Points on a hilly landscape, in no order, each with its height.
A ball rolls from a point to the lowest of its 2 nearest points, and stops where none of them is lower. Distance is the straight distance between rows; heights are no part of it.
Vaf (h 2.13): [141 192 149 148 149 136 149 145 129 104 172 153 217 134 133 135 138 127
 145 127 135  97 171  39 151 146  84  77 192 153 176 162 133 118  59  92]
nesa (h 5.79): [169  60  97 119 118 160 136 126 114 135 111 131 106 166 110 142 137 148
  88 183 114 179  82 146  68 105 160 111  92 103 118  98 182 137 123 129]
Fule (h 4.64): [113 149  98  72 117 129 136 133  99 122 102 132  51 109 115 129 106  90
 116 141 141 192 154 180 161 174 108 123  84 105 204 101 183 146 147 153]
fevo (h 5.78): [151  55 123 111 141 165 127 133 131 197 114  96 124 101 117 150 113 138
  83 139  86 111  49 195  64 101 160 116  81 127  87 120 157 114 108 140]
Fude (h 4.57): [135  86  81 127 118  95 132 115 114 114 117 149  99 129 152 134 150 143
  84 155 148 150 139 133 111 162 152 121 111  96 103 149 133 141  93 113]
zigig (h 1.77): [128 185  95 128 162 111 144 121  90 103 129 127 122 121 172 118 164 117
 117 129 148 116 181 123 210 185 127 103 188 130 150 131 130 129 181 111]
lasun (h 2.48): [109 166 140  81 142  84 111 136 128 136  99 114  84 118 130 124  86 112
 124  99 141  70 159 136 108 120 120 161  64 128 111 159  95 111  98 147]
riti (h 2.01): [ 98 125 178 174 111 141 137 135 146 165 175 146 166 126 114  99 129 130
 188  94  97 133 110 141 113 128 133 122 167 156 102 113  84 124 147 124]
vut (h 2.64): [ 93 151 204 135 132 129 127 131 162 119 149 133 157 134 105 115 117  92
 203  93 133 113 148 114 123  85 115 154 141 140 122 101  64 139 208 155]
Fudid (h 5.07): [121  67 105 146 123  81 158 107 129 133 110 149 140 114 160 141 175 175
  56 156 120 149 135 121 107 183 162 113 107 108 101 172 122 143  36  74]
demu (h 4.49): [120 153  97  74 113 125 121 133 110 105  99 110  62 113 124 123  88  82
 125 128 154 177 165 154 172 160 113 125  82 105 184 108 170 141 167 161]
kilub (h 3.08): [ 94 150 178  75 127  98 103 138 180 109  92 153 217 118 145 111 115 116
 140 118 119 104 187  82 100 169  65 147 119 153 110 196 113 116  30 120]
zuda (h 2.14): [109 149 178 204 132 160 146 128 102 165 192 146 150 143 121 107 129 123
 197 102 115 107 118  99 155 128 138 110 192 157 138  80  85 132 153 126]
pup (h 2.87): [109 180 191 114 130  97 132 136 173  94 133 131 156 141  94 121 122  93
 183 100 158  95 174  85 134  76 101 159 127 138 115 117  65 148 202 156]
teg (h 4.16): [151 133  98 111 107 154 109 134 118  88 105 126  75 137  92 123 120 108
 131 150 132 207 103 138 159  99 133 136 128 120 205  87 197 148 203 155]
fem (h 5.26): [149  87  95 131 116 128 125 118 122 112 124 123 100 140 135 142 134 144
  99 153 148 154  96 137  96 114 149 127 114  93 104 126 146 134 127 143]
kemu (h 5.57): [128 115 146 127 136 130 131 141 136 151 132 114 103 105 113 142 112 137
 126 111 128 109  82 156  64  81 139 146 106 121  93 133 122 115 115 153]
rap (h 1.37): [113 156 141 154 122  88 138 132 165 126 137 154 169 138 120 121 159 150
 128 108 122 104 157 104 124 149 114 139 143 140 123 179 111 121  65  89]
vago (h 1.70): [165  92  80  91 121 165 115 129 119 130  88 112  78 184  96 131 106 134
  84 148 111 159  87 169 112 104 148 130  74 125 136 113 195 130 130 148]
fum (h 2.08): [118 188 152 188 142 125 155 129 134 123 160 147 166 145  99 136 151 141
 143 107 130  89 142  85 162 124 108 122 185 148 129 128 105 129 115 104]
Zuzuf (h 2.05): [126 128 120 188 134 135 148 100 111 121 150 141 134 145 130 138 170 156
 123 132 136 112 105 126 160 129 140 126 188 110 118 105 113 136 156 122]
kas (h 3.03): [170  89  72  87 111 144 129 125 105 138  90 130  64 181 100 128 111 136
  75 157 109 173 106 163 110 120 154 117  66 114 145 120 191 136 110 141]
vof (h 4.90): [162  76  88 121 115 126 137 121 114 124 115 132  95 146 129 138 133 147
  81 162 143 159 104 137  85 126 158 114  96  91 100 132 154 138 106 135]
Gukan (h 3.12): [134 143 118  95 130 144  99 127 124  93  85  69  88 139 120 131  76 104
 129 111 162 136 116 137 169  80 125 154  86 116 152 101 154 126 193 185]
zuke (h 3.13): [137  68 118 126 135 185  98 134 119 129 119 106 107 145 134 131 108 115
 131 160 121 152  72 154  88  90 152 137 110 129 130  79 170 120 164 147]
Falid (h 2.57): [159  88 130 130 115 160  81 159 135 201 171 100 120  74 137 115  99 101
 177 116  72 132  72 158  73  77 164 107  99 165 139 125 120  99 153 112]
nilu (h 5.46): [140  71 110 149 116 143 127 112 126 122 134 131 120 141 133 142 153 152
 110 163 137 160  80 148  93 109 154 127 134  96 102 104 140 132 147 139]
Suv (h 2.46): [171 106 141 120  98 161  86 170 153 188 175 109 132  68 117 110  77  97
 201 103  70 140  83 150  79  73 151 101 109 168 129 135 106 105 166 113]
doga (h 1.27): [140 219 116 151 188 112 155 131  88 104 150 126 132 112 164 132 163 118
 138 125 154  91 176  64 200 134 121 103 206 155 172 126 114 128 177 114]
zila (h 5.64): [ 98  73 107 128 132  77 140 114 127 129  97 157 132  97 163 148 164 169
  66 167 130 130 152 126 103 189 141 130 106 118 110 164 118 140  27  88]
lev (h 2.74): [105 162 195 116 131 116 132 133 158 103 136 118 136 128 100 126 112  99
 193 103 151 106 153 110 122  62 115 166 124 134 136  98  69 143 212 168]
Ropez (h 4.68): [125 115 105 109 131  96 123 132 120 137 114 120  83 122 144 133 111 139
  96 124 148 107 124 134  96 128 147 143  82 105  97 157 125 120  81 141]
rira (h 4.15): [ 84 175 141  54 145  85 112 125 108 121  78  97  93  83 153 151 102 108
 123 141 163  92 193 146 155 165  68 164  70 123 129 106 121 125 129 166]
buf (h 5.93): [172  67  86 114 115 166 132 130 107 133 105 137  93 176  94 139 144 149
  94 191 103 190  86 152  83  93 155 121  91 115 150  84 196 139 129 125]
muli (h 3.64): [143 100  69 115 111 111 148 108 100 101 117 164  95 135 142 126 163 133
  97 164 136 178 160 155 139 186 142 109 129 102 131 139 141 154 126 106]
sas (h 4.91): [ 83 137 126  88 145  77 110 127 113 123  80 143 103  84 154 156 129 145
 103 157 146  96 171 133 109 172  94 161  92 133 108 142 119 126  51 136]
goge (h 0.50): [123 204 147 150 139  97 131 122 140 109 137 149 163 146 118 130 154 124
 148 107 130  81 180  82 172 140 109 132 161 147 142 155 100 121 122 106]
Momu (h 1.51): [138 203 104 144 167 113 146 120  90 103 139 119 121 121 162 123 160 120
 126 122 150 102 170 101 214 151 128 107 196 131 152 123 119 128 192 117]
Minuk (h 4.13): [138 106  93  99 131 121 117 127 119 133 102 107  77 143 137 136  97 133
  86 123 145 115 109 152 104 123 153 134  77 103  98 147 142 120 100 154]
Vivar (h 1.23): [126 207 162 136 141 111 126 125 153 107 132 150 201 152 122 121 139 110
 155 104 127  75 193  66 175 145  88 118 162 157 141 162 107 122 106 106]
deboz (h 6.21): [122  63  93 105 127  96 148 119 106 139  92 148  92 115 156 143 127 154
  59 169 133 142 141 138  89 178 158 114  73 106  87 147 136 148  40 113]
Bili (h 2.60): [ 93 148 182 141 125 132 143 146 187 126 150 130 207 118 103 109 114 114
 157  88 123 127 135 112 112 123  76 139 159 158  56 148  93 129 121 117]
Finem (h 1.06): [143 100 121 194 138 180 152  99  72 135 163 144 129 155 147 128 155 139
 139 152 124 127  86 125 168 142 153  98 204 111 140  60 126 141 184 127]
rovun (h 1.71): [130 100 125 205 130 148 155  98 103 142 157 142 143 145 137 136 174 165
 120 141 124 122  86 138 149 134 152 108 184 113 110  91 119 139 140 113]
fina (h 5.65): [132 114 158 108 142 152 127 140 142 175 124 107 111  97  98 148  92 119
 138  91  98  90  77 181  70  80 125 143  95 134 100 129 122 109 122 155]
noto (h 5.96): [ 93  93 124 130 129  74 134 120 140 130 103 161 146  97 162 141 171 175
  80 152 121 118 153 125 104 183 130 140 114 133 124 175 113 129  21  86]
muzog (h 1.81): [154 134  96 205 162 139 182 123  70 114 154 144 141 127 147 143 179 153
  91 154 154 119 115  94 169 144 144  77 200 129 141 125 133 144 115  85]
vud (h 4.63): [135 147  95  79 110 136 110 134 114 109  92 105  60 137 110 124  85  90
 119 120 141 180 140 153 178 138 124 126  74 114 187 109 184 140 161 163]
bege (h 3.00): [116 149 116  74 141 101 106 124 124 136  93  96  77 132 138 129  83 121
 106  93 140  82 140 158 125 117 133 160  60 114 113 155 110 110 115 163]
Milis (h 5.19): [150 110  98 110 122 149 109 127 121 106 102 105  79 150 125 137  94 122
 105 139 149 147 100 143 119 101 144 138  96 105 127 115 161 124 150 164]
Zup (h 4.26): [157  79  72  74 110 134 139 119  96 145  88 141  62 170 113 133 112 143
  69 159 111 164 129 167 108 153 160 109  57 105 133 130 172 143  77 136]
siro (h 5.53): [140  84 105 157 116 143 130 103 121 114 137 139 124 148 134 138 165 151
 117 153 136 155  90 144 121 122 146 130 158  93 110 100 131 138 165 130]
vafar (h 5.83): [148  85 131 118 133 130 146 138 133 179 122 106 106 100 114 151 113 152
  79 120 114 106  66 170  60  96 153 125  89 115  75 146 144 118  87 143]
Vuvu (h 2.41): [133 138 117 190 138 107 166 120 119 132 151 145 163 134 133 134 173 171
  91 128 128  96 129 101 156 154 132  98 165 137 143 160 121 122  55  68]
Kenu (h 5.45): [130 122 126 134 126 110 123 130 131 121 133 120  96 117 131 140 123 139
 120 124 153 119 104 133  90  92 141 151 111 106 104 135 118 121 128 150]
Tivun (h 2.55): [ 96 157 174  79 129  88 109 151 173 115  89 154 185 110 136 113 107 106
 146 115 126  99 189  81  90 154  76 152  99 156 102 188 111 121  38 120]
losu (h 2.15): [122 134 187 152 107 151 114 147 156 166 182 129 175 132 125  76  99  90
 224  72  98 144 120 119 135 113 137 104 155 156 100 127  62 124 201 130]
mese (h 4.84): [148 136  92  83 112 150  98 132 124 114  75 102  63 164  93 120  88 108
 109 121 121 175 109 161 166 116 132 134  68 128 173 111 200 132 158 162]
ret (h 1.86): [112 128 175 179 105 152 127 138 133 179 188 140 165 135 126  84 125 128
 203  89  91 137 105 133 130 128 151 105 169 161 109 110  80 122 156 124]
fitem (h 6.63): [ 91 135 141 105 144  90 121 112 132 118  79 168 185  89 142 176 188 194
  85 168 113 101 168 135 125 195  79 132 144 146 151 180 124 115  26 111]
Sibug (h 5.72): [154  68 141  99 119 167 104 137 149 223 134 103 130  66 103 150  93 116
 130 101  37  93  72 209  78 104 142 130  79 157 111 131 135 111 108 131]
Gabo (h 5.62): [135  53  93 143 123  90 165 100 115 131 100 155 135 127 155 137 172 172
  47 169 117 169 138 120 104 191 171 102  97  95  97 161 126 155  47  71]
Muke (h 4.09): [152  86  75 121 108 112 139 109 108 110 119 153  96 144 137 132 156 143
  89 161 143 174 140 138 119 160 153 110 115  90 118 140 141 151 115 113]
Zusar (h 5.75): [163 112  69 104  95 124 146 120  97 106 124 159  70 144 117 119 154 132
 105 164 128 208 138 159 136 153 145 109 120  97 176 125 168 149 152 127]
Serov (h 5.51): [179  63  82 108 114 141 148 122 105 141 107 135  93 168 108 142 136 153
  73 180 117 182 100 144  74 120 166 106  76  93 115 117 177 140  97 126]
Vor (h 2.22): [142 134 110 200 152 146 168 108  79 120 157 144 129 136 135 140 168 150
 112 143 145 110 107 107 176 137 140  99 202 119 126  99 125 141 149 109]
Kuru (h 3.75): [116 154 160 117 121 126 139 131 162 123 143 145 230 153 133 116 131 154
 124 111 113  97 172  82 140 176  83 103 159 148 139 189 128 104  22  85]
tep (h 2.02): [145 135 162 173  92 157 121 151 135 183 195 127 175 133 121  68 103 125
 210  81  88 150  96 121 142 120 149  82 175 175  98 124  74 121 175 112]
gonu (h 1.97): [120 125 160 210 129 161 137 118  89 171 195 137 131 143 145 110 142 136
 186 116 114 111  98 112 156 131 158 106 192 141 147  75  93 127 163 128]
soz (h 3.53): [112 137 169  86 116 128 124 132 197 127 142 100 252 130 154  99 119 149
 112  96 130 104 158  83 117 155  64 129 151 151  84 219 119  98  34  89]
loz (h 1.38): [143 222 143 145 180 123 148 147 109  99 160 156 181 114 154 139 162 114
 158 133 138  95 186  40 165 138 103  83 204 169 200 156 120 122 111 103]
sud (h 2.06): [116 194 170 169 139 137 150 138 158 117 158 138 207 155 100 126 127 125
 146 104 135  90 152  67 160 127  84 116 184 157 118 138 110 127 102 105]
fug (h 3.42): [131 112 117 181 129  95 165 110 127 139 139 144 163 133 142 137 179 181
  75 135 123 111 131 114 146 166 144 103 148 129 132 168 119 125  41  65]
mam (h 2.47): [122 160 147 118 135 102 119 129 139 102 130 106 100 120 116 136 113 116
 148 110 160 108 139 119 113  77 126 171 105 112 128 127  96 124 167 164]
zudiv (h 2.76): [137  58 127 125 143 187  82 144 124 181 136  89 113 110 152 124 106 100
 136 144  92 123  64 172  77  88 164 121  92 152 126  95 154 101 154 124]
kefep (h 5.97): [170  95  79 112 109 153 126 131 102 119 102 134  74 164  86 126 141 140
 101 184 104 201  88 155 116  89 144 131  94 123 188  84 207 139 145 132]
Lito (h 3.98): [125  97 126 127 124 178  94 124 124  90 106 107 105 143 131 119 107 101
 160 155 135 174  95 126 144  91 142 154 136 123 174  62 167 139 221 158]
nupiv (h 3.59): [136  87 110 119 127 188  92 141 113 107  96 118  88 158 108 115 105 104
 141 167 111 178  80 141 126  85 141 150 111 150 174  52 203 134 185 140]
Mubug (h 5.95): [161  48 106 126 127 164 135 127 120 153 112 120 123 145 121 149 133 144
  83 179 113 165  70 159  57 106 163 109  91 106  98  94 170 130 119 132]
lalat (h 4.34): [ 87 184 151  64 151  73 107 122 111 117  72 114 108  70 152 166 129 124
 126 152 161  93 196 131 140 167  54 170  89 133 124 123 125 123 110 158]
Kal (h 3.84): [107 161 116  65 129 105 105 123 116 113  89  77  82 118 149 124  72  92
 124 112 168 120 175 146 178 142 108 150  59 109 151 113 130 124 158 171]
zuru (h 5.69): [155 109  75 115 101 128 132 116 113  89 122 142  86 144 124 129 142 129
 110 156 145 187 130 143 140 141 141 122 130  94 145 126 155 147 163 131]
lova (h 2.24): [ 94 139 174 176 121 133 152 135 160 143 162 147 175 133  95 114 139 137
 162  95 109 124 122 130 114 121 117 136 167 152  90 121  94 131 127 121]
vatev (h 2.63): [113 143  88 107 145 112 147 119  98 100 108 153 119 115 165 126 172 124
 105 157 139 152 184 163 172 222 115 111 164 126 136 135 141 141 148 109]
Zada (h 3.17): [120 116  78 115 126 105 141 112 101 100 110 158 109 122 160 127 168 131
 100 160 142 157 172 153 158 208 130 118 144 113 127 139 133 144 129 103]
seti (h 2.36): [143 108 167 130 111 155  92 159 147 178 173 118 133  87 128 103  94  92
 210  99  86 139  94 145  76  79 149 116 117 156 131 128  94 106 174 126]
pobut (h 1.31): [132 110 119 171 132 167 134  96 100 114 148 135 125 156 140 129 154 138
 140 141 129 134  97 135 172 131 148 124 197 103 141  73 123 138 203 138]
Zazu (h 2.71): [ 97 148 178 124 129 133 143 144 197 123 146 108 231 105 115 105 113 113
 141  87 134 121 135 100 119 118  61 143 161 164  46 168 100 121 109 108]
kel (h 1.72): [132 206 169 142 145 136 136 134 159 104 150 131 227 151 125 122 124 106
 149 106 142  80 171  43 173 132  73  99 178 158 132 156 119 123  94 107]
paz (h 2.56): [136 180 151 158 136 141 157 149 142 113 174 142 219 143 120 129 129 142
 133 118 136  98 154  52 147 144  81  88 185 155 152 158 135 116  51  86]
visut (h 2.59): [163  95 145 109  97 158 107 164 150 182 171 117 141  55 115 110  62  87
 200  89  68 139 103 151  81  96 127 102 112 164  98 138 100 112 141 127]
tel (h 2.34): [ 99 160 203 178 133 156 140 129 134 151 177 139 172 152 114  99 114  97
 210  85 115 104 137  95 159 122 126 118 180 157 119  86  66 136 182 137]
sos (h 1.47): [130 182 116 176 151 113 148 114 108 109 148 135 134 136 134 137 165 139
 123 119 141  88 149 100 187 134 128 123 187 128 139 134 107 129 147 108]
Pazon (h 2.42): [ 95 158 179 162 126 129 149 140 172 129 156 142 190 138  93 114 129 123
 164  90 122 118 135 114 120 119  97 140 167 150  84 135  92 134 131 119]
Bofas (h 3.67): [120 158 115  73 129 108 101 121 125 113  93  72  80 132 141 125  73 101
 121  99 161 106 151 147 168 109 121 158  60 111 142 128 123 119 159 174]
fik (h 5.89): [158  59 117 106 139 144 144 131 131 188 109 102 114 118 117 156 116 155
  58 136 100 115  55 177  67 105 164 114  74 109  72 144 158 122  91 136]
piz (h 1.11): [127 196 129 156 147  99 134 114 122 107 139 139 140 136 129 131 163 132
 141 111 140  82 170  95 182 134 119 133 171 133 145 144  98 124 148 109]
tef (h 2.66): [150  70 126 131 133 173  73 154 127 196 153  91 118  90 151 121 104  98
 154 130  83 123  64 166  77  81 169 116  92 160 138 111 137  98 153 112]
Sira (h 2.12): [119 168  93 111 146 110 146 119  99 100 119 137 117 115 171 116 161 114
 117 137 141 143 185 150 193 205 122 114 172 123 146 129 135 136 178 114]
Nid (h 1.75): [109 165 164  99 130  86 124 158 173 118 115 145 159 117 117 108 103 103
 146  99 139 100 174  88  87 128  92 153  97 145  88 186 104 124  71 116]
lisog (h 1.36): [131  90 133 206 131 165 147  98  85 158 169 141 142 149 151 126 165 152
 140 145 117 125  77 133 152 137 161  97 186 115 125  67 118 137 154 115]
taku (h 1.89): [115 167 148 142 124  88 127 130 159 111 137 141 133 129 108 130 146 129
 150 108 142 106 148 108 114 109 121 159 137 122 110 150  94 128 132 127]
Nudus (h 0.96): [143 133 111 209 150 125 181 118  93 129 158 143 150 129 136 145 180 165
  88 139 143 108 113  97 160 142 140  84 184 132 136 136 127 135  85  76]
dezu (h 2.82): [111 152 154 135 117 109 140 140 178 125 142 147 206 150 118 115 141 152
 122 105 120 107 163  94 131 159  98 120 151 150 119 190 121 114  42  82]
Poz (h 4.83): [107 137  91  61 121 126 145 131  95 134  95 137  51 109 110 140 112 110
  97 155 138 178 155 197 145 192  98 127  79 109 176  99 180 147 115 147]
zun (h 5.34): [135 120 113 122 130 132 115 129 125 111 120 106  87 130 133 141 105 132
 115 134 157 128 101 137 103  91 141 147 106 102 115 122 133 121 146 165]
biziz (h 1.33): [113 184 146 140 127  83 120 124 159 108 132 150 152 136 119 124 153 129
 149 107 134  99 175  95 138 133 111 152 140 133 125 165  94 124 114 110]
nibeg (h 3.71): [ 98 145 177  78 120 118 111 124 186 113 115 134 251 134 158 103 120 132
 130 106 118 102 177  81 121 171  62 130 140 146 109 207 121 106  28 110]
Ler (h 2.19): [111 164 157 134 127  97 125 129 153 110 140 128 122 123 108 134 129 124
 153 105 149 110 140 111 103  88 120 168 125 119 115 137  91 128 155 145]
Vozev (h 2.32): [111 179 155 176 135 120 145 115 139 120 158 142 148 143 101 132 154 140
 153 101 132  93 141 107 156 115 117 143 179 130 121 119  91 131 153 124]
kes (h 2.69): [142  90 165 105 107 160 133 159 150 177 156 118 150  51 106 119  59  87
 190  82  78 129 115 155  76 107 104 112 111 160  73 133 101 117 122 137]
dokig (h 2.54): [ 95 156 189 158 130 132 134 122 152 127 160 136 157 142 105 119 133 113
 192  96 124 107 142 116 137 103 124 149 164 136 121  98  70 137 192 147]
tezat (h 1.01): [140 223 135 161 184 118 155 140  97 103 160 145 151 115 150 140 165 119
 150 128 145  87 176  46 181 128 114 101 209 164 184 138 112 127 144 106]
Musu (h 4.14): [119 106  94 127 123  84 124 121 119 112 116 147 105 112 160 133 150 145
  99 147 151 126 150 128 115 162 142 138 111 107 109 158 118 131  84 114]
tudas (h 3.37): [143  74 105 124 119 182 108 128 120 110 115 125 100 161 121 130 123 120
 128 176 121 179  80 147 101  96 143 138 117 124 150  71 182 133 172 141]
vumiz (h 6.27): [ 85 113 128 118 140  80 127 114 131 119  87 165 158  90 155 157 176 177
  86 163 122 110 167 130 116 191 102 142 130 138 134 169 116 123  29 100]
deve (h 3.55): [132 125  99  86 132 124 106 125 126 128  95  95  72 144 134 132  84 124
  94 107 144 106 118 159 124 116 140 149  74 104 110 146 139 114 121 165]
zaze (h 2.62): [114 133 127 150 122  77 132 131 153 127 137 149 133 121 128 127 157 153
 115 119 137 112 142 115 107 137 133 148 128 125 110 172 107 126  76 103]
voze (h 4.32): [125  90 107 167 123  86 156 107 138 134 125 147 147 128 149 136 182 177
  71 141 125 128 132 123 126 171 153 119 127 117 114 173 118 132  50  73]
libep (h 2.58): [111 173 143 137 132  96 125 124 149 117 126 161 177 139 133 126 159 141
 136 114 115  88 181  97 147 168 105 130 150 147 147 176 110 113  63  94]
Zevu (h 1.80): [124 168 133 202 146 127 162 119 111 124 164 145 146 137 116 142 166 151
 129 120 138  89 129  97 170 123 125 117 195 134 135 122 110 132 124 106]
Befa (h 5.82): [163 113  69  93  98 130 133 125  94 115 116 145  54 144 106 122 133 124
 104 163 126 205 126 158 134 135 140 115  92 104 193 117 185 145 139 138]
Les (h 4.00): [ 91 166 130  57 139  90 107 121 113 119  85  86  84 101 155 135  86  96
 125 124 165  98 189 147 166 153  88 160  64 115 141 107 118 125 143 167]
doman (h 2.93): [133  65 126 126 141 183  98 136 121 150 122  99 111 125 144 136 111 114
 126 150 110 133  63 169  77  89 155 133 100 136 120  91 158 109 151 144]
labe (h 2.70): [116 146 148 119 133 122 112 122 131  93 123  92 105 120 129 138 111 115
 154 118 165 122 128 117 133  65 129 170 121 109 147 104 106 131 206 176]
dov (h 3.56): [105 158 151 122 131 107 130 124 146 120 120 168 205 137 136 129 151 152
 128 121 106  89 183 101 142 185  94 117 154 152 160 181 121 108  30  93]
dovaf (h 0.69): [116 164 155 108 132  86 131 155 160 121 127 138 126 117 105 119 107 114
 141  96 139  97 152 106  81 110 110 154 102 133  91 171  98 125  90 128]
novu (h 5.70): [143  86 154 106 132 161 122 143 144 203 132 109 122  70  96 148  89 119
 139  94  65  96  75 197  65  93 130 132  94 148 100 128 128 107 110 141]
zuti (h 2.25): [137 119 169 142  98 149 102 156 160 175 182 128 155 108 128  87 105 101
 221  86  85 150 102 135 102 100 147 107 142 155 115 133  76 115 192 125]
zot (h 5.02): [152 122  91  97 117 156 101 127 120 105  87 100  74 161 107 130  88 116
 107 131 135 157 100 149 141 103 135 138  85 119 145 109 184 128 155 166]
Kib (h 5.36): [140  69  80  89 114 117 146 120  94 138  94 150  71 146 133 137 120 144
  65 167 133 160 141 151  96 171 156 107  68 101 108 132 153 151  64 127]
Mabi (h 5.54): [124 128 124 151 120  97 127 122 141 114 144 132 114 122 128 137 149 149
 123 124 151 124 116 125 105 109 140 154 136 107 103 141 108 125 133 138]
mok (h 2.89): [106 146 167 123 118 127 145 148 200 126 144 111 226 116 115 107 116 132
 128  91 132 124 141  96 109 131  67 137 155 162  56 188 111 116  82  91]
sugo (h 3.38): [130 150 108  78 124 134  98 126 128 103  80  69  78 143 124 123  70  97
 119 101 157 140 134 148 179 106 125 146  70 114 154 116 158 127 177 179]
Gades (h 5.63): [155 114  82 134 109 147 133 111 116  91 127 144 106 156 119 129 154 135
 117 156 134 180 114 146 154 133 142 122 164  92 147 106 153 148 194 136]
leta (h 4.38): [124 154  99  83 114 116 113 132 118  92 107 101  78 110 140 124  95  88
 132 128 168 165 168 132 177 147 116 131  96  99 166 114 148 139 184 161]
Pove (h 5.61): [125 130 117 166 123 107 131 108 135 112 142 135 124 132 132 138 162 151
 122 126 143 121 116 127 135 121 139 147 158 102 112 133 110 131 149 127]
nune (h 5.74): [152  50 126 106 132 169 108 135 132 218 128  95 134  77 120 149 108 126
 102 129  56 104  57 203  69 103 159 118  81 149 107 119 149 108 112 126]
vav (h 4.07): [148 103 102 123 112 171 114 124 117  90 115 140  96 151 108 124 135 121
 140 170 120 202  94 138 147 104 140 139 152 119 189  69 180 149 210 143]
tak (h 1.66): [122  88 136 187 119 160 114 102 110 166 176 131 140 152 160 108 154 146
 159 138 104 131  77 144 137 128 170 112 171 122 130  80 106 122 175 122]
Zama (h 3.18): [111 152 170 107 119 129 130 139 201 125 143  99 248 130 136 101 119 137
 120  93 135 109 149  86 123 135  60 134 157 159  70 203 115 106  63  95]
ruzi (h 3.90): [126 104 126 116 136 177  93 129 120  96  97  91  98 139 131 127  94 104
 148 140 141 152  89 137 132  80 137 158 112 129 154  72 169 129 202 165]
par (h 5.60): [148 114  92 153 119 139 137 102 114  96 135 141 113 154 129 133 160 143
 112 146 143 151 113 140 158 136 144 121 172  93 125 111 135 143 182 128]
Gub (h 1.76): [142 212 151 148 161 129 144 142 124 103 161 155 197 132 131 138 141 117
 155 123 133  86 182  41 165 138  91  90 191 161 176 157 120 119  87 100]
Tulu (h 1.84): [132 108 146 202 123 169 119 109  89 174 188 129 132 154 159 104 147 136
 175 128 112 121  85 120 159 132 171 103 190 126 152  68 101 123 183 124]
domov (h 4.03): [133 103 118 126 118 175 102 117 124  86 115 123 112 145 126 123 129 112
 157 155 132 187 101 132 164 106 141 147 163 112 181  64 161 145 235 154]
kug (h 3.45): [108 121 108 146 127  76 127 117 130 119 118 153 132 116 155 133 172 154
 102 132 136 113 156 121 131 172 135 137 133 123 124 170 109 126  71  95]
Lir (h 5.06): [115 109 112 114 131  80 129 137 126 143 116 135  92 106 148 132 120 147
  90 128 143 103 135 132  87 142 148 141  84 115  95 166 121 125  50 125]
taf (h 4.29): [136 157 103  93 117 122 115 132 127  81 110  97  91 116 127 123 104  92
 141 128 168 181 153 121 190 119 124 135 121  97 180 106 152 148 222 163]
nobal (h 2.90): [124 153 135  99 132 128 105 126 126  89  98  67  95 122 126 134  86 104
 144 111 174 128 129 122 164  63 123 161  95 116 159  98 128 130 205 184]
Mopa (h 1.83): [117 164 150  93 136  84 125 151 145 136 115 126 102 117 115 122  89 113
 129  93 138  78 150 122  88 110 117 155  76 130  98 169  99 112  85 137]
fipe (h 5.67): [136 107 144 122 126 122 148 149 142 168 134 121 111  92 100 146 111 143
 113 106 117 108  83 156  56  93 136 138 102 125  80 147 125 118  89 143]
lup (h 3.77): [130 105 118 109 135 188  91 134 121 102  78  94  93 158 111 122  86 102
 137 143 122 157  81 147 139  82 137 156 101 147 157  67 197 129 190 159]
muk (h 5.85): [149  47 118 121 135 169 126 134 120 176 119 105 123 120 128 148 121 137
  89 163 100 138  56 175  55 102 164 112  87 121  94  98 164 120 115 136]
fedu (h 5.90): [168 116  71  98 106 140 119 129  95 125  95 131  55 158  91 124 129 132
  97 160 108 194  99 159 139 105 140 127  78 123 198 102 207 136 132 140]
sonen (h 2.45): [107 169 170 168 134 126 137 112 141 118 153 135 146 143 107 132 147 129
 170 104 128  98 141 113 151 103 124 156 173 127 127 102  81 135 187 143]
pega (h 4.58): [ 83 165 134  79 143  79 104 125 109 117  79 130 105  76 156 160 130 133
 118 156 154  96 187 132 127 173  73 170  92 130 118 132 119 122  85 144]
rego (h 2.26): [106 158 190 190 136 157 141 122 111 154 183 136 147 150 118 107 126 111
 205  97 116 100 132  92 165 120 138 121 188 149 143  74  74 135 186 139]
zesu (h 5.59): [125  79 104 117 127  85 140 130 119 147 108 138  99 112 155 137 132 155
  71 146 140 123 123 127  83 152 162 125  80 108  86 164 129 134  42 114]
Raket (h 4.23): [143 144 101 102 113 143 108 136 125  81 101 105  81 125 107 126 101  95
 138 136 153 194 125 126 175 105 128 133 117 108 189  94 176 150 214 166]
gama (h 2.23): [102 144 204 155 121 149 125 135 158 152 175 131 179 142 122  87 107  86
 217  79 110 123 135 112 142 118 126 120 160 153 107 108  59 131 200 140]

For each start below, name the point where the ball stops.
Fude => tezat
zesu => dovaf
deboz => vago
Zama => ret
zuda => Finem
Pove => Finem
sonen => goge
lalat => goge
Zusar => vof
nibeg => dovaf
Sira => tezat
visut => losu
demu => losu
Gukan => goge

Call two points neighbours if one is among the 2 nearest of the other. Go from one point of each pair to the other, from neighbour to neighbour, staying as low as possible. Name the highest point that can't be avoided.
losu and Finem => tel
vago and ret => zot
Nudus and Finem => Vor
dovaf and ret => nibeg
rap and tezat => Fude
